A landscape with many peaks, sampled at points; each row gives a point and its height.
A climber steps from a point to whichever of its 3 nearest points has the largest rise for the distance, and stops where none of them is higher. Distance is the straight distance between rows; heights are no part of it.
z182: [120 129 111 150 136 184 131 126 148 111 116 118 137 102 128 122 154 126
 141 159]  (h 335)
z631: [ 92  97 146 101 120 130 169  96 142 111 138 138 129 140 113 136  81 104
 156 106]  (h 317)
z930: [ 98  89 120  95 141 177 132  77 133 126 109 159 131 115 130 116 136 148
 158 158]  (h 470)
z777: [126  90 110 103 151 172 104  97 125 143 117 129 148 132 148 115 132 137
 142 144]  (h 506)
z120: [117 108 118 109 105 106 131 124 120 124 135 112 141 136 136 117 123 106
 148 125]  (h 399)
z839: [111 142 128 161 172 109 147 161 135 120 122 126 127 152 138 106 163 129
 147 156]  (h 519)
z428: [128 107 122 131 161 114 127 140 118 114 137 134 136 170 137 106 150 127
 154 145]  (h 528)
z369: [150 123  77 118 187 192  79 127 127 174 116 148 129 159 177 114 145 156
 150 175]  (h 494)
z953: [100  84  92 105 133 195 116 106 138 125 110 150 155 151 155 123 110 113
 147 141]  (h 468)
z534: [172 147 106 125 163 107 120 134  97 137 128 128 125 131 109 106 149 116
 137 126]  (h 405)
z376: [138 108  86 114 158 199 131 121 155 112 103 192 111 125 154 125 147 159
 155 183]  (h 278)
z607: [181 166 148 158 182  70 118 139 128 151 130 133 103 143 148 124 175 149
 110 116]  (h 87)
z643: [148 118 156  95  98  72 144 128 106 116 159 132 131 146  98 128  95 111
 101  88]  (h 44)
z804: [108 133 135 127  86 123 138 145 116 136 129 103 130 121 123 149  97 109
 102 100]  (h 290)
z257: [104 129 152 131  91 107 133 124 129 126 135 126 134 122 111 166 110 115
 108  66]  (h 261)
z405: [115  79 120 129 173 180 159 126 167 122 100 189 149 160 157 116 131 153
 159 203]  (h 233)
z555: [129  85 113 132 130 162 127 136 114 129 132 114 148 139 170 119 122 114
 132 160]  (h 463)
z419: [107 139 118 136  96 157 121 130 138 142 116 110 138 119 112 142 122 115
  98 111]  (h 291)
z526: [143 139 126 123 185 143 106 104 144 135 105 154 103 136 137 113 169 143
 170 175]  (h 472)
z245: [173 114  85  82 136 173  94 122 109 133 104 131 140 130 138 120 117 121
 163 137]  (h 521)
z354: [168 120 164 128 112  52 160 129 125 111 146 126 139 126 107 132 118 129
 110 100]  (h 115)
z844: [193 182 157 143 110  72 152 128 111 114 153 110 130 115 109 125 161 131
  91 135]  (h 253)
z302: [192 164 125 130  92  93 123 142 114 123 140 104 135  98 109 133 106 115
  83  77]  (h 171)
z338: [115 109 107 130  97 191 120 103 138 130 111 123 130 117 132 133 112 122
 135 150]  (h 389)
z179: [116 100 113 127 150 130 142 121 137 121 118 140 131 157 129 121 141 127
 155 168]  (h 499)
z934: [125 123  88  84 115 149  98 103 125 129 115 136 114 118 106 132 122  92
 167 108]  (h 385)
z235: [104 146 137 138  93 134 125 118 114 111 136 126 131  90  96 135 125 102
  97  80]  (h 277)
z55: [146 152 114 124 138 129 126 123 146 130 128 113 126 135 136 120 141 121
 143 146]  (h 504)
z891: [ 70  86 123 155 124 152 138 132 160 106 119 115 133 114 137 128 109 105
 132 138]  (h 252)
z573: [149 153 101 168 145 147  86 153 123 148 133 105 127 111 152 117 145 130
 113 170]  (h 505)
z591: [ 95 146 167 140  64 109 148 145 131 140 152 136 119 100  94 149  84 151
  65  61]  (h 237)
z834: [184 145 133 111 119  70 124 125  91 116 152 112 118 106 109 132 124 123
 119 105]  (h 129)
z45: [137 134 141 158 151  68 148 137 123 124 137 113 138 163 131 121 146 147
 129 144]  (h 617)
z859: [138 100 106 129 166 144 138 142 126 128 106 118 131 162 168 104 135 142
 156 155]  (h 503)
z119: [157 163 141 131 173  65 159 131 132 134 139 116 113 139 136  99 170 138
 143 126]  (h 316)
z884: [178 161 155 142 165  66 131 118  86 131 145  96 115 131 126 107 159 150
 124 119]  (h 172)
z380: [162 145 144 127 193 137  83 131 118 168 127 127 135 162 155 102 152 164
 154 160]  (h 469)
z274: [159 120 122 101 114  94 130 141 100 108 132  96 132 152 117 137 118 109
 127 104]  (h 286)
z315: [155 142 102 151 169 147 105 153 110 143 120 138 143 117 157 119 156 154
 138 179]  (h 495)
z256: [ 61 127 138 146  83 133 121 138 126 133 119 109 132  90 120 139  87 122
 104  89]  (h 318)
z846: [143 161 182 143 214  58 100 127 106 171 154 127  85 194 122 116 153 152
 155 131]  (h 79)
z358: [120 133 115 110 103 127 142  98 142  96 116  96 117 100  93 149 123 115
 123 120]  (h 282)
z177: [168 158 157 150 110  78 173 142 134  84 138 122 119 101  94 133 142 135
  84 105]  (h 199)
z244: [152 161 114 171 124 127 114 146 128 130 112  86 140 112 136 119 161 135
  97 145]  (h 466)
z695: [144 136 111 134 172 168  93 127 159 143 109 152 124 144 161 112 148 158
 154 204]  (h 532)
z433: [109 146 161 121  71  89 146 121 134 116 151 129 131 104 102 154  92 140
  89  61]  (h 245)
z998: [ 82 115 138 125 104 148 142  93 134 130 132 131 117 108  90 147  97 106
 133  91]  (h 354)
z764: [ 87  96 107 133  92 195 124 138 138 123 117 123 135 118 139 154  93 137
 141 150]  (h 332)
z472: [117 129 148 148  99 133 162 137 129 111 123 108 119 104 107 158 121 111
 110 124]  (h 301)
z709: [166 129 154  94  80  69 165 130 123 112 142 112 132  96  83 146 123 120
 115  84]  (h 60)
z486: [150 165 121 134 205 111  99 149 135 155 126 117  99 163 155  97 164 154
 147 141]  (h 452)
z434: [138 139 106 124 132 106 126 130 111 127 129 120 117 145 127 124 151 105
 137 150]  (h 467)
z194: [188 168 151 175 116  80 126 169 108 123 155 125 130 131 115 124 131 129
  77 106]  (h 344)
z835: [103  98  82 100 110 183 120 113 140 124 114 146 140 131 135 140 110 123
 156 155]  (h 432)
z874: [154 161 170 153 175  57 150 185 126 112 157 106 118 164 140 113 142 140
 122 125]  (h 330)
z410: [ 80 130 131 150  81 153 129  91 135 117 104 125 133  94  99 155 108 118
 127 100]  (h 338)
z229: [147 150 148 171  77 121 147 156 128 113 133 112 122 125 132 132 132 113
  81 104]  (h 296)
z323: [102 107 150  81  72  97 135 128 120 123 159 132 136 143 104 154  69  98
 108  79]  (h 11)
z609: [141  96  99  79 144 177 110  79 138 121  97 175 133 109 130 111 136 124
 170 150]  (h 436)
z975: [ 18  93 132  81 109 160 134  85 162 133 137 190 140  95 107 143 108 123
 172 126]  (h 410)
z159: [122 120 126 102 206 174 108 118 162 131 116 195 124 144 174 121 137 187
 195 207]  (h 412)
z991: [147 140 136 167 129  98 147 182 128 116 140 103 120 127 122 117 161 140
 114 142]  (h 493)
z333: [ 95 109  94  91 105 190 108 100 134 140 106 146 116 109 128 125 110 112
 152 109]  (h 404)
z461: [173 150 137 120 104  92 125 154 101 105 132  84 127 128 114 123 117 116
 100 104]  (h 208)
z292: [  4 109 136 140 100 159 125 107 159 162 123 139 138  90 127 156  75 129
 135 103]  (h 295)
z161: [ 61 138 178 143  65 105 151 115 157 137 140 114 127  93  95 163  89 132
 109  68]  (h 227)
z514: [165 146 132 100  92 108 115 127 108 127 141 107 130 111 112 146 100 106
  99  83]  (h 152)
z108: [114 131 137 145 101 135 149 143 127 118 129 111 142 111 120 140  93 121
  87 114]  (h 311)
z383: [ 21 105 135 107  95 174  97 101 140 157 136 151 111  82 122 161  90 114
 138  84]  (h 288)
z172: [ 81  92 108  85 126 151 142  84 128 117 116 161 148 125 117 114 111 116
 149 121]  (h 433)
z630: [158 132 151 119  65  90 142 160 103 113 156 133 112 117 114 155  82 116
  62  66]  (h 213)
z76: [185 146 130 124 159  74 118 164 102 148 155 114 113 168 152 108 146 130
 105 129]  (h 103)
z57: [121  84 101 139 142 187 118 143 154 132 112 137 118 135 162 131 141 128
 146 181]  (h 325)
z746: [155 134 148 122 152  85 147 128 113 117 136 109 123 126 127 126 149 119
 115 114]  (h 212)
z479: [155 161 123 152 154 118 106 158 114 153 138 119 145 132 142 105 148 124
 124 144]  (h 546)
z656: [117 123 136 115 102 107 140  96 129 117 138 128 115 111  98 138 122 108
 121 106]  (h 312)
z471: [136 129 147 127  87  76 173 142 118 104 131 119 137 134 101 140 136 121
 112 108]  (h 124)
z694: [129 125 108 118  87 134  97 120 110 133 109 118 134 137 102 135 121 104
 118 100]  (h 262)
z180: [124 106  95 129 124 176 136 115 142 130  97 132 132 128 125 124 125 143
 152 154]  (h 356)
z987: [170 156 148 158  97 121 136 149 113 130 124 124 134 103 100 159 147 117
  77  93]  (h 287)
z853: [129 116 126 157 107 127 110 136 126 124 139 117 126 124 142 120 127 112
 105 123]  (h 337)
z523: [ 96  98  97  99 125 178 109  90 155 132 100 166 141 132 137 122 117 136
 161 153]  (h 440)
z918: [102  65 112 113 127 184 151 104 148 131  99 133 139 134 142 142 106 126
 159 162]  (h 409)
z500: [132 158 132 135 218 166 124 138 167 148 104 183  92 171 153 115 171 182
 168 201]  (h 300)
z530: [178 145 152 130 156  73 105 149 100 143 159 111 128 166 138 110 156 133
 117 130]  (h 112)
z252: [ 81 122 113  91  92 153 112  96 123 132 127 140 135 122 137 148 101 109
 129  94]  (h 381)
z224: [158 155 151 153 132  87 134 180 123 112 145 101 109 138 142 111 140 130
 100 122]  (h 434)
z760: [ 18 118 144 153  98 145 147 103 149 131 149 159 137  97 108 166 103 133
 131  95]  (h 320)
z51: [131 103 117 103 161 150 129 109 117 135 111 135 140 139 153 104 137 108
 153 133]  (h 484)
z860: [183 180 131 142 146 113  96 146 102 144 137 112 127 122 124 119 168 152
 106 137]  (h 487)
z129: [176 163 146 144 173  73  89 146  81 150 152 129 119 161 149 116 147 139
 107 134]  (h 101)
z277: [121 137 128 152 142 124 139 160 128 131 133 119 124 138 139 112 144 135
 133 157]  (h 539)
z909: [133 130  98 151 178 170 124 127 164 130 110 136 139 141 170 102 163 162
 155 196]  (h 496)
z135: [ 88  88 154 142 112 144 163 126 153 105 115 130 128 124 132 132 109 129
 138 125]  (h 275)

For each start below, name the point where the climber stops.
z135 | z777
z514 | z277
z834 | z277
z383 | z777
z630 | z108
z844 | z45
z129 | z45
z987 | z45
